Each row is a point on a landscape with many peaks, with its height.
From any point a climber takes the steepest step (rise divided by distance) to one of its 4 nearest points. It stops when none of these is higher. Distance is the straight distance between rows; heights are no part of it.
sifi: [-1.56 -0.08 -2.15 -2.22  0.20 -0.37 -0.25  1.39  1.65  0.66 -0.41  0.79
 -0.45 -0.02 -0.57  2.05 -0.86 -1.90 -4.15 -0.18 -1.18 -0.13]  h=68.3
Kiku: [-0.63 -0.47 -0.10 -1.79  0.10  0.52  1.37  0.50  1.72 -0.08 -2.38 -0.29
  1.01  0.60 -0.60  0.24  1.73  0.66 -2.22  0.11 -1.90 -1.33]  h=58.4
mateb: [-1.16  0.56 -2.15 -0.58 -0.52 -1.06 -0.62  1.53  1.01  0.76  0.71  0.69
 -0.70 -0.40  0.57  2.34 -1.36 -2.56 -3.08  0.09  0.26 -0.20]  h=80.2
pud: [-0.73  1.69 -1.71  1.75 -3.79 -2.13 -1.18  0.27 -1.71  1.67  3.14 -0.31
 -2.66  0.26  4.52  1.28 -2.14 -2.99  0.75  0.64  3.38 -0.91]  h=47.9
vogak: [-1.57 -0.76 -0.91 -1.80  0.42  0.50  0.97  1.58  2.18  0.20 -1.97  0.66
  1.11  0.35 -1.44  1.08  1.20 -0.10 -2.53 -0.35 -2.25 -0.82]  h=54.2
tib: [-2.31 -1.13 -0.50 -2.11  1.70  0.10  2.18  1.13  3.00 -0.57 -3.07  1.37
  2.86  1.88 -3.52 -0.61  1.20  1.74 -3.56 -0.54 -3.58  0.03]  h=47.4
Gobe: [ 0.50  1.46  0.33  1.60 -2.45 -0.20  0.47 -1.07 -2.58  1.49  3.32 -2.61
 -3.42 -0.48  4.58  0.37 -0.04 -2.16  3.10  1.41  2.51 -1.69]  h=47.7
larut: [-1.77 -0.80 -3.42 -1.46  1.14  0.17 -0.42  1.72  2.46  1.01 -0.81  1.54
  0.10  0.11 -2.51  1.99 -1.25 -1.38 -4.49 -1.62 -1.77  0.83]  h=53.0
nuvev: [ 0.52  0.59  0.94  0.44 -1.10  0.44  1.15 -0.92 -1.37  0.92  0.66 -2.43
 -1.88 -1.27  2.40  1.00  2.22 -1.04  1.41  0.34  0.55 -2.35]  h=57.4
Depen: [ 2.19 -0.64  3.42  0.93  2.06  1.53  0.35 -2.12 -1.76 -1.05 -1.72 -1.65
  1.48 -1.52 -1.25 -1.36  1.74  3.77  5.23 -0.18 -1.91  0.00]  h=57.7
bekek: [-0.36 -0.05 -4.22  0.00  1.56 -1.11 -2.88  2.06  1.75  1.31  1.25  2.88
 -0.58  0.73 -0.97  1.61 -2.40 -3.69 -5.08 -0.90  2.56  1.40]  h=48.4
gupa: [-0.46  1.65 -0.61  1.45 -3.39 -0.73  0.72 -0.17 -1.33  1.50  3.02 -1.40
 -2.27 -0.31  4.43  0.95 -1.17 -2.62  0.87  0.95  2.37 -0.96]  h=54.1
davov: [ 0.80  0.94 -4.00  1.25 -0.72 -2.17 -3.97  0.22  1.01  0.74  2.62  3.67
 -2.31  1.87  1.55  1.39 -4.02 -3.58 -1.89  0.90  4.86  1.15]  h=58.2
para: [-0.89 -0.70 -1.83 -1.71  0.55  0.21  0.99  1.59  1.72  0.35 -1.16  0.59
  0.84  0.33 -1.54  1.24  0.45 -0.42 -2.75 -0.31 -2.17 -0.67]  h=52.8
geba: [-1.29  0.34 -1.61 -1.55 -1.29  0.12  0.18  1.66  1.03  0.57  0.12  0.08
 -0.83 -0.43  0.61  2.07  0.14 -1.37 -2.62  0.08 -0.60 -0.65]  h=69.7
sul: [ 1.53  0.47  2.21  0.79  0.71  0.85  0.71 -1.91 -3.04  0.61  1.16 -3.30
 -2.57 -2.38  2.02  0.37  2.03  0.87  4.32  0.80  0.90 -1.81]  h=50.8
zugu: [-1.25 -1.57  0.99 -1.74  0.96  0.71  2.44  0.23  2.39 -1.58 -3.07  0.94
  3.55  1.58 -2.84 -2.87  2.92  2.87 -1.91 -0.47 -2.88 -0.95]  h=46.2
gil: [ 1.25  1.18  1.15  1.04 -0.28  0.69  0.46 -1.60 -2.57  1.38  1.29 -2.73
 -2.76 -1.43  3.22  0.10  1.88 -1.30  3.12  0.80  1.19 -2.07]  h=53.6
zalim: [ 2.08 -0.94  4.10  0.52  1.44  1.70  0.35 -1.63 -1.35 -1.64 -1.75 -1.03
  2.35 -1.50 -1.94 -2.01  1.02  4.59  4.68 -0.08 -2.06  1.43]  h=43.2
peveb: [ 1.31  1.49  2.33  2.01 -1.20 -0.05 -0.24 -2.44 -3.43  1.31  4.18 -3.50
 -4.59 -1.46  5.01  0.44  1.08 -0.40  7.41  2.78  2.50 -0.90]  h=24.6
toz: [-3.48 -1.83 -3.37 -2.96  3.31 -1.19  1.48  2.50  3.32  0.49 -3.30  3.02
  2.91  2.63 -6.86 -1.71  0.06  0.47 -6.23 -3.13 -3.36  2.24]  h=64.6
barif: [-3.02 -1.63 -0.44 -3.31  2.12 -0.09  2.43  1.72  3.46 -0.68 -2.74  2.44
  3.86  2.33 -4.90 -2.47  2.19  2.64 -4.23 -1.44 -3.95  0.31]  h=65.6
Veviz: [ 1.57  0.41 -4.30  1.84  0.68 -2.44 -4.58 -0.48  1.08  0.73  2.40  4.75
 -2.40  2.32  0.56  0.76 -3.12 -3.57 -2.99  0.50  5.84  0.91]  h=60.2
Tiru: [ 0.67 -0.47  6.46  0.78  2.29  1.59  1.14  0.68 -0.20 -5.57  0.81 -0.60
  5.98 -1.86 -3.13 -4.98 -0.68  5.12  3.36 -2.69 -3.78  5.76]  h=5.1
som: [-0.97  0.57 -0.99 -0.61 -1.09  0.24  1.00  0.74  0.71  0.18 -0.10 -1.20
 -0.66 -0.36  1.06  1.68  0.51 -1.34 -1.78 -0.20 -0.86 -1.49]  h=65.4
kud: [-0.73 -1.92  3.06 -1.37  1.74  0.75  2.01 -0.02  1.75 -2.99 -3.27  0.77
  5.65  0.94 -3.76 -5.00  3.37  4.11 -2.15 -0.30 -2.74  0.86]  h=46.4
filap: [ 2.34 -0.15  3.15  1.00  1.35  2.21  0.35 -2.73 -1.88 -0.44 -0.50 -2.07
 -0.46 -2.33  0.06  0.34  1.99  2.65  4.81  0.28 -0.46 -0.82]  h=62.0
vikek: [-2.15 -1.43 -3.59 -2.15  2.53 -0.47 -0.01  2.12  2.69  0.96 -2.23  3.07
  1.51  1.73 -5.53  0.77 -1.08 -1.78 -5.85 -2.54 -2.64  2.40]  h=62.4
danis: [ 2.11 -1.31  3.44  0.72  2.35  1.71  0.77 -1.32 -0.97 -2.58 -2.46 -0.46
  3.83 -0.85 -3.01 -3.31  1.35  4.65  3.63 -1.23 -2.02  1.60]  h=52.3
Dosu: [ 0.32  0.54  0.81 -0.08 -0.32  0.93  1.59 -0.54 -1.40  1.16 -0.92 -2.04
 -0.86 -0.72  1.16  0.70  2.01  0.19 -0.15  0.18 -0.28 -2.40]  h=59.7
Gidim: [-2.00 -1.54  0.91 -2.29  1.42  0.09  2.33  0.77  2.45 -1.31 -2.93  1.51
  3.89  1.47 -3.46 -1.85  2.40  2.92 -2.57  0.09 -3.28 -0.50]  h=40.7
Toka: [ 2.34 -0.40  5.00  0.32  1.70  1.70 -0.43 -1.81 -1.53 -2.57 -1.40 -1.43
  2.80 -1.83 -1.54 -1.03 -0.01  5.08  6.53 -0.32 -2.03  1.94]  h=13.3
Ner: [-1.07 -0.09 -0.65 -0.55 -0.31  0.59  1.44  0.85  1.12  0.59 -1.10 -0.58
 -0.34 -0.48  0.15  0.99  1.16  0.01 -1.84  0.42 -0.90 -1.68]  h=62.2
saka: [ 1.18  0.86 -3.75  1.87 -2.43 -2.45 -4.90  0.14 -0.21  0.59  2.45  3.11
 -2.91  3.40  2.87  1.45 -5.02 -3.96 -0.33  2.17  6.14  0.33]  h=62.7
Katu: [-0.53  0.61 -3.07  0.68 -1.03 -1.64 -2.58  1.47  1.51  0.75  1.98  1.44
 -1.91  0.41  1.27  2.49 -3.22 -3.01 -3.22  0.13  2.11  1.25]  h=38.4
Vod: [ 0.53  2.31 -2.49  1.95 -4.57 -2.55 -3.03  0.38 -1.45  1.30  2.71  0.89
 -2.86  1.63  4.87  1.23 -4.28 -2.93  1.14  1.35  5.10 -0.24]  h=53.5
Zasa: [ 0.61  1.86  1.66  1.62 -1.15  0.50  0.58 -2.32 -2.97  1.76  3.74 -2.65
 -3.90 -0.90  3.84  0.39  0.59 -1.41  4.59  1.50  2.13 -1.95]  h=16.6
Punet: [-0.22  0.74 -0.06  0.55 -1.02 -0.08  0.85  0.06 -0.75  1.32  0.29 -2.19
 -1.38 -1.06  2.64  1.91  0.51 -2.25 -0.50  0.39  0.21 -1.76]  h=59.3
Gol: [-0.20 -0.53  0.39 -1.34 -0.10  1.25  2.12  0.15  0.25 -0.03 -2.47 -0.61
  1.07 -0.26 -0.71 -0.46  2.09  1.23 -1.42 -0.63 -2.04 -1.44]  h=57.3
fepe: [-0.54  1.82 -2.00  1.83 -4.01 -2.01 -2.37  0.55 -0.90  0.95  2.73  0.36
 -2.55  1.12  4.55  1.70 -3.55 -3.95  1.11  1.21  3.89 -0.62]  h=49.9
Kepon: [ 1.26  1.61  2.31  1.98 -0.89 -0.09  0.60 -2.38 -2.83  1.30  4.18 -3.46
 -4.78 -0.64  4.18  0.30  0.79 -0.88  6.47  2.51  2.31 -2.00]  h=66.7
vasel: [ 1.17 -0.28  1.40  0.56  0.19  1.68  1.80 -1.05 -1.83  0.59 -0.45 -2.23
 -0.89 -1.42  0.72 -0.25  2.61  0.80  1.72  0.33  0.04 -2.04]  h=62.1
Pak: [-1.37 -0.44 -4.13 -0.94  1.46 -0.35 -1.56  1.94  2.25  0.86 -0.23  2.36
 -0.57  0.70 -2.85  1.91 -2.00 -2.72 -5.39 -1.48 -0.07  1.11]  h=51.0
gopa: [ 1.18  1.88  2.05  2.42 -1.66 -0.45  0.47 -2.17 -3.35  1.47  5.03 -2.94
 -4.87 -0.70  5.17  0.44  0.34 -1.96  6.47  2.07  2.69 -1.47]  h=16.1
Nim: [-2.79 -1.53 -2.75 -2.93  2.55 -0.31  1.43  1.93  3.35  0.49 -2.41  3.00
  2.01  1.84 -4.83  0.76  0.38  0.25 -5.30 -1.75 -3.47  1.60]  h=71.1
Beda: [-3.52 -1.36 -1.31 -2.91  1.90 -0.62  1.94  1.87  3.41 -0.40 -3.28  2.65
  3.48  2.11 -5.00 -1.36  1.14  1.17 -4.74 -1.88 -3.88  0.51]  h=71.2
zed: [-0.64  1.67 -1.76  0.66 -2.86 -1.08 -0.89  0.72 -0.30  1.04  2.38  0.11
 -2.12 -0.04  2.76  1.85 -2.27 -2.55 -1.15  0.52  2.44 -0.61]  h=35.8
Gat: [-0.22  1.32  0.04  0.67 -2.28 -0.17  0.79 -0.29 -1.81  1.40  1.68 -2.28
 -2.38 -0.81  3.61  0.93 -0.05 -2.21  1.03  1.00  1.57 -1.49]  h=56.6
soru: [ 2.28  0.36  3.00  1.07  1.16  1.72 -0.27 -2.65 -2.39  0.21  0.69 -2.77
 -2.17 -2.78  0.94  0.64  2.12  2.29  5.93  1.33 -0.26 -0.64]  h=56.7
monoz: [-3.58 -1.15 -1.84 -3.27  2.85 -1.01  2.18  2.17  2.89  0.41 -3.15  2.38
  3.34  2.11 -5.92 -1.34  1.04  1.85 -4.75 -2.17 -4.25  1.13]  h=70.6
gom: [ 1.97  0.43  2.85  1.42  0.43  1.62 -0.71 -2.99 -3.12  0.36  1.25 -2.82
 -3.55 -2.75  1.88  0.70  2.22  0.81  5.11  1.55  0.86 -1.34]  h=35.7
Gof: [ 0.23  0.57  0.52  0.03 -0.82  0.29  1.79 -0.89 -1.42  1.32  0.59 -1.72
 -1.43 -1.38  2.16  0.74  1.36 -0.09  0.13  0.46 -0.09 -1.69]  h=58.5
regim: [-0.47 -0.87 -4.14 -0.41  1.37 -0.82 -2.05  1.90  1.44  1.12  0.57  2.94
 -0.59  0.26 -2.28  2.11 -2.35 -3.11 -5.06 -1.67  1.39  1.94]  h=48.7
tazab: [-0.17  0.05  0.60 -0.54 -1.13  0.91  1.51 -0.14 -0.32  0.51 -0.34 -1.67
 -0.61 -0.86  1.08  0.49  1.91 -0.56 -0.43  0.17 -0.94 -1.79]  h=60.1
digal: [-0.03  1.57 -0.26  0.80 -2.41 -0.13  0.49 -0.48 -1.82  1.53  2.61 -2.26
 -2.80 -0.97  4.80  0.63  0.44 -1.96  1.52  0.37  1.71 -1.60]  h=55.2
lutar: [ 0.12  0.44 -0.28 -0.06 -1.11  0.50  1.23 -0.02  0.00  1.17 -0.20 -1.41
 -1.21 -0.83  1.57  1.07  0.41 -0.63 -1.44  0.01 -0.53 -1.27]  h=62.3
tugem: [-1.97 -1.15  0.59 -1.79  1.65  0.48  2.37  0.91  3.11 -1.92 -3.21  1.62
  3.93  1.65 -3.79 -2.87  2.73  3.49 -2.71 -0.34 -3.64  0.14]  h=37.5
teto: [-2.65 -0.47 -1.77 -2.34  1.25 -0.37  1.09  1.78  3.01  0.79 -2.66  1.28
  1.39  0.72 -2.86  0.83  0.88  0.35 -4.04 -0.89 -3.46  0.02]  h=67.6
pade: [-0.11 -2.00  2.10 -0.95  0.75  0.92  2.24  0.06  1.27 -2.33 -3.18 -0.29
  4.25  0.93 -3.16 -4.30  3.37  3.82 -0.95 -0.45 -2.65 -0.36]  h=50.4
rezub: [-2.35 -0.94 -1.89 -2.81  1.35  0.09  1.32  1.66  3.67  0.44 -2.85  2.05
  1.74  1.65 -3.36  0.86  0.60  0.54 -4.11 -1.67 -3.72  0.44]  h=70.7
Patis: [-1.92 -1.44 -4.49 -1.96  2.20 -0.49 -0.61  1.89  2.19  1.07 -1.29  3.02
  0.80  1.25 -5.01  1.37 -1.26 -2.17 -5.25 -2.31 -1.78  1.53]  h=49.3
Geniz: [-0.41  0.95 -1.16 -0.04 -2.30 -1.14 -0.41  0.87 -0.83  0.92  1.36 -1.09
 -2.05 -0.88  2.88  1.75 -1.39 -2.70 -1.11  0.17  1.30 -0.35]  h=49.4
betud: [-0.51 -0.67 -3.13 -0.40  0.92 -0.98 -2.38  1.25  1.56  0.88  0.89  2.72
 -1.10  0.15 -1.44  2.27 -2.49 -2.74 -4.32 -0.54  1.57  1.53]  h=51.9
duna: [ 0.35  2.21  0.49  2.40 -1.72 -0.56  0.49 -1.51 -3.28  2.21  4.07 -2.77
 -4.40 -0.22  5.31 -0.15  0.41 -2.09  4.97  1.57  2.22 -1.88]  h=21.1
menon: [ 0.02  0.86 -3.94  1.86 -2.52 -2.59 -4.16  0.56  0.45  0.45  3.11  3.21
 -2.47  2.45  2.65  1.58 -4.22 -3.57 -0.95  1.18  5.45  0.81]  h=60.8
vos: [ 2.23  0.49  3.77  0.80  0.76  1.57 -0.88 -3.22 -3.12 -0.10  1.45 -3.19
 -3.55 -2.76  1.31  1.19  1.52  2.03  6.40  2.50  0.47 -0.29]  h=50.6
Teres: [-0.87 -0.21 -3.28 -0.47  0.24 -1.31 -2.23  1.53  1.47  0.87  1.43  2.44
 -0.67  0.17 -1.05  2.21 -2.77 -3.07 -3.87 -0.62  1.42  1.23]  h=49.6
sur: [-0.97  1.74 -2.07  1.00 -3.52 -2.17 -2.17  0.76 -1.01  0.86  3.20 -0.35
 -2.45  0.27  4.08  1.59 -2.90 -2.93 -0.07  1.18  3.53 -0.41]  h=42.8
Ropif: [ 0.26 -0.36 -4.24  0.69  1.43 -1.73 -3.57  0.46  1.26  0.94  2.00  4.03
 -1.25  1.46 -1.05  1.44 -3.00 -3.81 -4.37 -0.46  3.75  1.49]  h=49.1
sadab: [-0.98 -0.51 -2.88 -1.17  0.81 -0.30 -1.26  2.25  1.93  1.08  0.09  2.11
 -0.98 -0.04 -1.63  2.37 -1.61 -2.58 -4.40 -1.06  0.36  1.28]  h=55.9
bov: [ 0.11  1.31 -3.15  1.66 -3.51 -2.81 -4.31 -0.15 -0.55  0.49  2.84  1.99
 -2.74  2.77  3.57  1.78 -4.41 -3.03  0.62  1.49  5.74  0.41]  h=58.3
pabip: [-0.10  1.82 -0.10  1.95 -3.42 -1.31  0.16 -0.43 -2.43  1.87  3.84 -1.77
 -3.57  0.08  5.49  0.42 -1.51 -3.18  4.05  0.98  3.18 -1.63]  h=42.6
Lobul: [ 2.14  0.52 -4.38  1.71 -0.57 -2.81 -5.44 -1.26  1.00  1.05  2.52  5.24
 -3.13  4.64  1.88  0.50 -3.77 -3.52 -1.06  1.52  7.53 -0.15]  h=64.4
rak: [ 1.76 -1.51  2.49  0.09  1.24  1.35  0.76 -1.66 -0.51 -1.10 -2.93 -0.90
  2.45 -0.02 -1.85 -2.09  2.65  2.96  2.24 -0.67 -2.35 -0.40]  h=62.6
boke: [ 0.02  0.26 -3.48  0.62 -1.12 -1.39 -2.97  1.23  0.94 -0.01  2.14  2.55
 -2.20  0.61  1.10  2.08 -3.16 -3.98 -3.52  0.88  3.18  0.97]  h=43.8
sinil: [-1.67 -0.31 -2.25 -1.86  1.44  0.29  0.66  2.25  1.92  1.17 -1.61  1.35
  0.81  0.39 -2.26  1.74  0.14 -1.16 -3.89 -1.15 -2.57 -0.14]  h=58.7
soki: [ 0.00  2.09 -0.32  2.23 -3.12 -1.12  0.50 -0.91 -2.27  1.73  3.38 -1.94
 -2.81 -0.24  5.29  0.56 -0.82 -3.11  2.49  0.88  2.98 -1.28]  h=49.7
mes: [ 2.13 -1.44  3.60  0.21  2.37  2.04  0.46 -1.02 -1.60 -2.05 -2.42 -1.53
  3.57 -1.13 -2.68 -2.80  1.35  4.17  3.35 -0.24 -2.20  1.47]  h=48.8
votap: [-2.79 -1.34 -3.53 -3.02  3.25 -0.70  0.73  2.45  3.41  1.43 -2.75  3.02
  2.57  1.90 -6.06 -0.31  0.08 -0.61 -5.87 -2.91 -3.04  2.51]  h=68.2
nom: [-0.96  0.82 -2.52  0.01 -1.34 -1.04 -1.70  0.93  0.39  0.27  1.75  0.74
 -1.55 -0.22  1.35  2.14 -2.46 -3.27 -2.42  0.37  1.37  0.32]  h=46.3
Tesoz: [ 0.42 -0.16  1.08 -0.13  0.36  0.71  2.05 -0.61 -0.29  0.39 -2.18 -1.35
  0.65 -0.53  0.44  0.36  2.57  0.64 -0.11  0.00 -1.06 -2.34]  h=59.4
Vumil: [ 1.88  1.85  2.88  2.09 -0.33  0.49 -0.12 -2.62 -3.29  1.21  3.86 -3.03
 -4.52 -1.55  3.39  0.38  1.40 -0.54  6.52  2.74  1.95 -1.38]  h=14.2
gedis: [-0.14 -1.42  0.90 -0.89  0.44  0.90  2.29 -0.05  1.35 -1.18 -4.03 -0.04
  3.20  0.78 -2.48 -2.36  3.02  3.30 -0.64 -0.54 -2.51 -0.81]  h=55.5
Navak: [ 2.45 -1.11  4.72  0.26  2.48  1.26  0.19 -1.39 -0.98 -2.86 -1.62 -1.27
  4.08 -1.18 -2.42 -2.87  0.20  5.27  5.21 -0.77 -2.49  2.77]  h=31.2
peki: [ 1.54  0.42  2.35  0.61  0.61  1.18  1.22 -1.98 -2.88  0.57  0.39 -2.83
 -1.64 -2.27  1.21 -0.02  2.27  1.07  4.01  0.69  0.46 -2.23]  h=57.9
kinim: [-1.54 -0.40 -2.98 -1.46  0.82 -0.42 -0.97  1.91  1.75  0.97 -0.30  1.81
 -0.17  0.06 -2.06  2.20 -1.30 -1.97 -4.67 -1.09 -0.74  0.73]  h=60.5
Fofik: [-0.67  1.12 -2.69  0.58 -2.39 -1.99 -2.39  1.21  0.26  1.25  2.35  0.96
 -1.79  0.95  2.52  2.28 -3.64 -2.94 -1.49  0.93  3.42  0.70]  h=30.8
Zedap: [-0.02  1.46 -3.26  1.48 -3.21 -2.17 -3.84  0.28  0.38  0.86  2.57  1.96
 -2.78  1.84  3.59  1.76 -4.23 -3.64 -0.27  1.36  4.51  0.11]  h=55.6
pites: [ 1.30 -1.43  4.85  0.41  2.40  1.71  0.44 -0.16 -0.52 -4.16 -1.42 -0.15
  5.74 -1.00 -3.60 -4.97  1.12  5.00  3.22 -1.91 -2.53  3.54]  h=5.3
fevi: [ 2.25 -1.08  5.47  0.68  2.37  1.66 -0.24 -0.99 -0.81 -3.99 -0.44 -0.56
  4.43 -1.39 -2.11 -1.89 -0.74  5.34  5.58 -1.16 -2.86  3.40]  h=17.3
bupo: [ 0.48 -0.33  0.95 -0.03  0.27  1.08  1.74 -0.48 -0.84  0.90 -0.95 -1.72
 -0.75 -1.09  0.05  0.18  2.55 -0.42  0.25  0.00 -0.82 -1.99]  h=60.7
Gekol: [ 0.06  0.07 -3.69  0.61  0.21 -1.51 -3.30  0.72  0.75  0.51  2.36  2.76
 -2.22  1.17  0.07  1.71 -3.63 -3.69 -3.68  0.04  3.56  1.59]  h=70.5
sof: [-0.96  0.22 -1.32 -0.69 -1.35 -0.09  0.49  0.97  0.47  0.91  0.15 -0.96
 -1.02 -0.90  0.96  1.92 -0.46 -1.75 -2.78  0.29  0.15 -0.98]  h=68.7
lasaf: [ 0.14  1.47 -2.69  1.13 -2.81 -2.45 -2.97  0.73  0.28  0.86  2.47  1.97
 -2.63  1.05  3.05  1.75 -4.05 -3.59 -1.25  1.31  4.03  0.51]  h=47.6
kimus: [ 0.94 -2.11  3.24 -0.15  1.76  1.78  1.84 -0.66  0.00 -2.89 -3.95 -0.28
  5.20  0.06 -3.35 -4.03  2.52  4.24  0.92 -0.97 -2.55  0.77]  h=57.5
Lisi: [-1.54 -1.02 -3.90 -1.59  1.86 -0.41 -0.87  2.18  2.22  0.91 -0.81  2.62
  0.39  0.52 -3.58  2.32 -0.98 -2.08 -5.34 -1.64 -1.65  1.64]  h=42.3
Lanov: [ 2.40 -1.02  2.47  0.30  1.18  2.00  0.81 -1.77 -1.64 -0.40 -1.78 -1.51
  0.56 -1.15 -1.13 -0.75  2.10  3.37  3.34 -0.40 -1.50 -0.53]  h=67.8
Kera: [ 1.92  0.87  3.08  1.53  0.10  0.90 -0.05 -2.73 -3.39  0.61  2.54 -2.98
 -4.03 -2.24  2.32  0.85  1.86  0.59  5.83  1.72  1.29 -1.50]  h=18.7
mig: [-0.15  1.53 -2.44  1.45 -3.05 -1.78 -2.64  0.46 -0.11  1.00  2.47  1.50
 -2.55  0.53  3.66  1.60 -2.99 -3.68 -0.93  1.18  3.86  0.58]  h=40.9
Gipe: [ 1.71 -1.70  3.22  0.38  1.69  1.58  1.15 -1.16 -0.91 -2.76 -2.99 -0.71
  3.98 -0.25 -2.72 -3.98  2.21  4.48  2.04 -0.93 -2.37  1.16]  h=57.8
malir: [ 2.85  0.08  4.35  0.64  1.48  1.80 -0.90 -2.19 -2.68 -0.87 -0.31 -2.63
 -1.53 -2.68  0.70  0.97  0.44  3.54  6.60  1.20 -0.40  0.18]  h=57.0
melin: [-0.76  1.88 -1.70  1.16 -3.77 -1.62 -1.07  0.21 -1.26  1.33  2.87 -0.69
 -2.50 -0.28  4.39  1.11 -2.34 -3.49  0.55  0.74  3.20 -0.98]  h=47.3
lek: [ 2.40 -0.47  5.01  0.51  2.18  1.65  0.31 -1.32 -1.35 -2.69 -1.16 -1.11
  3.18 -1.45 -1.76 -1.64  0.11  5.64  5.57 -0.85 -2.63  2.37]  h=17.8
Vana: [-0.95 -1.54  2.06 -1.49  1.59  0.90  2.64  0.10  1.76 -2.47 -3.61  0.99
  5.07  1.16 -3.72 -4.13  2.88  3.67 -2.08  0.41 -2.80 -0.36]  h=44.5
lerir: [ 0.63  1.48  1.59  1.19 -0.98  0.78  0.73 -2.10 -3.08  0.97  2.19 -3.56
 -3.16 -2.07  3.04 -0.01  1.68 -0.62  3.08  1.09  1.30 -2.02]  h=44.4
zer: [ 1.49 -1.01  5.91  0.51  2.44  1.84  0.65 -0.05 -0.57 -4.11 -0.80 -0.50
  5.37 -1.38 -3.33 -4.40  0.02  5.90  3.60 -1.87 -3.42  4.09]  h=8.0
Dutu: [ 0.79 -0.92  1.66 -0.36  0.49  1.56  2.26 -0.74 -0.20 -0.27 -2.89 -1.23
  2.19 -0.34 -0.94 -0.87  2.85  1.93  1.24 -0.24 -1.75 -1.66]  h=61.9
Dise: [ 0.65 -1.69  3.15  0.05  1.42  1.29  1.63 -0.54  1.38 -4.24 -2.31  0.37
  5.68 -0.09 -4.16 -5.74  1.82  4.67 -0.46 -1.08 -2.17  2.20]  h=44.7
novu: [ 2.84 -0.63  4.05  0.92  1.82  1.71 -0.64 -2.21 -2.07 -1.06 -0.23 -2.17
 -0.38 -2.46  0.18  0.42  0.83  3.54  5.72  0.60 -1.32  0.38]  h=56.8
Paf: [ 1.17  0.40 -3.49  1.63 -1.56 -3.16 -5.24 -0.49  0.38  0.81  1.73  3.94
 -3.11  3.86  2.70  1.61 -4.70 -2.94 -0.24  1.62  6.71  0.39]  h=63.9
faf: [-0.58  2.37 -0.75  1.27 -3.79 -1.42  0.00  0.02 -1.75  1.85  3.30 -1.51
 -2.66 -0.02  4.97  0.74 -1.88 -3.20  1.81  0.37  2.77 -1.05]  h=51.8
Bazum: [ 0.27 -1.32  2.54 -1.09  1.73  1.27  2.05 -0.19  1.39 -2.69 -3.20  0.27
  5.32  0.79 -3.57 -4.83  2.87  4.37 -1.26 -0.39 -2.59  0.59]  h=47.5
buti: [-1.05 -1.26 -0.40 -1.84  0.42  0.23  1.55  0.99  2.65 -0.61 -3.45  0.59
  1.66  0.63 -2.56 -0.47  1.89  1.44 -2.38 -0.23 -2.87 -1.11]  h=52.1
Zikal: [ 1.00 -0.30  5.96  0.15  2.17  1.56  0.79  0.02 -0.39 -5.00  0.50 -0.61
  5.51 -1.63 -2.62 -4.22 -0.73  5.56  3.94 -1.84 -3.58  5.04]  h=6.1
saze: [ 3.10 -0.54  4.21  0.90  1.30  2.30 -0.71 -1.94 -2.38 -1.56 -0.97 -1.68
  1.20 -2.10 -0.85 -0.26  0.50  4.44  6.49 -0.05 -1.45  1.09]  h=37.9
nenes: [-1.20  0.58 -1.54 -0.31 -1.50 -0.10  0.26  1.28  0.11  1.20  0.72 -0.85
 -1.32 -1.37  1.89  2.26 -0.93 -2.39 -2.17  0.17  0.44 -1.42]  h=62.8
reke: [ 1.24 -0.55  1.60 -0.04  0.54  1.83  1.61 -1.13 -1.46  0.08 -1.88 -1.77
  0.67 -0.92 -0.12 -0.87  2.56  1.50  2.56  0.39 -1.10 -1.30]  h=63.8
kepa: [ 1.30 -1.48  2.76  0.26  1.33  1.68  1.44 -1.15 -0.48 -1.82 -3.40 -0.62
  3.38 -0.05 -2.06 -2.82  2.44  3.51  1.76 -0.48 -2.08 -0.06]  h=61.0
kom: [-2.16 -0.68  0.11 -2.39  1.34 -0.07  2.81  1.34  3.01 -1.27 -3.20  1.34
  3.27  1.43 -3.14 -1.38  2.35  2.49 -3.29 -0.48 -3.91 -0.43]  h=44.8
lepi: [-0.49  0.89 -2.17  0.97 -1.75 -1.31 -1.71  1.36  0.05  0.85  1.30  0.91
 -1.66 -0.75  2.13  1.72 -2.99 -2.97 -2.19  0.54  1.90  0.44]  h=26.0
Vef: [-0.23  1.10  0.49  0.91 -1.92  0.26  1.36 -0.20 -1.66  1.38  0.98 -1.84
 -1.86 -1.24  3.08  1.45  0.61 -1.54  0.16  0.24  0.93 -2.04]  h=57.6
Lom: [-1.21  1.47 -0.93  0.57 -2.97 -1.05 -0.28  0.23 -0.60  1.20  2.47 -0.89
 -2.71 -0.84  3.79  1.17 -1.47 -2.81 -0.19  0.62  1.99 -0.68]  h=49.5
rivo: [ 0.95 -1.13  1.63 -0.54  0.66  1.67  2.42 -0.47  0.89 -0.90 -3.61 -0.52
  2.19  0.09 -1.28 -1.32  2.63  2.15 -0.52 -0.57 -2.49 -1.10]  h=60.0
Fitak: [-0.68 -1.74  1.78 -1.65  1.71  0.71  2.41  0.28  2.40 -3.15 -3.20  0.99
  4.95  1.59 -4.34 -4.14  3.33  4.69 -2.09 -0.58 -2.94  0.15]  h=41.9
Rimo: [ 0.17  2.13 -1.58  2.00 -4.62 -2.33 -0.83  0.08 -1.80  1.58  3.23 -0.75
 -2.71  1.22  5.59  0.97 -2.91 -3.02  2.49  1.02  3.72 -0.85]  h=44.9
Vatof: [-3.21 -0.98 -1.79 -2.82  1.95 -0.39  1.22  1.89  2.94  0.20 -2.66  2.41
  2.83  2.24 -4.39 -0.79  0.67  0.67 -4.28 -1.94 -3.61  0.66]  h=72.0

Where does a climber stop that starts at each point below?
nuvev -> Lanov
tazab -> mateb
pites -> Lanov
Zedap -> Lobul
buti -> mateb
Kera -> Lanov
betud -> mateb
sur -> Lobul
sinil -> Vatof
Fofik -> Lobul
Punet -> mateb

Two climbers start at each pair of points below. Name the first point that both come to, or write none.
Gidim, Dise -> Lanov
gom, gil -> Lanov
bekek, Pak -> kinim
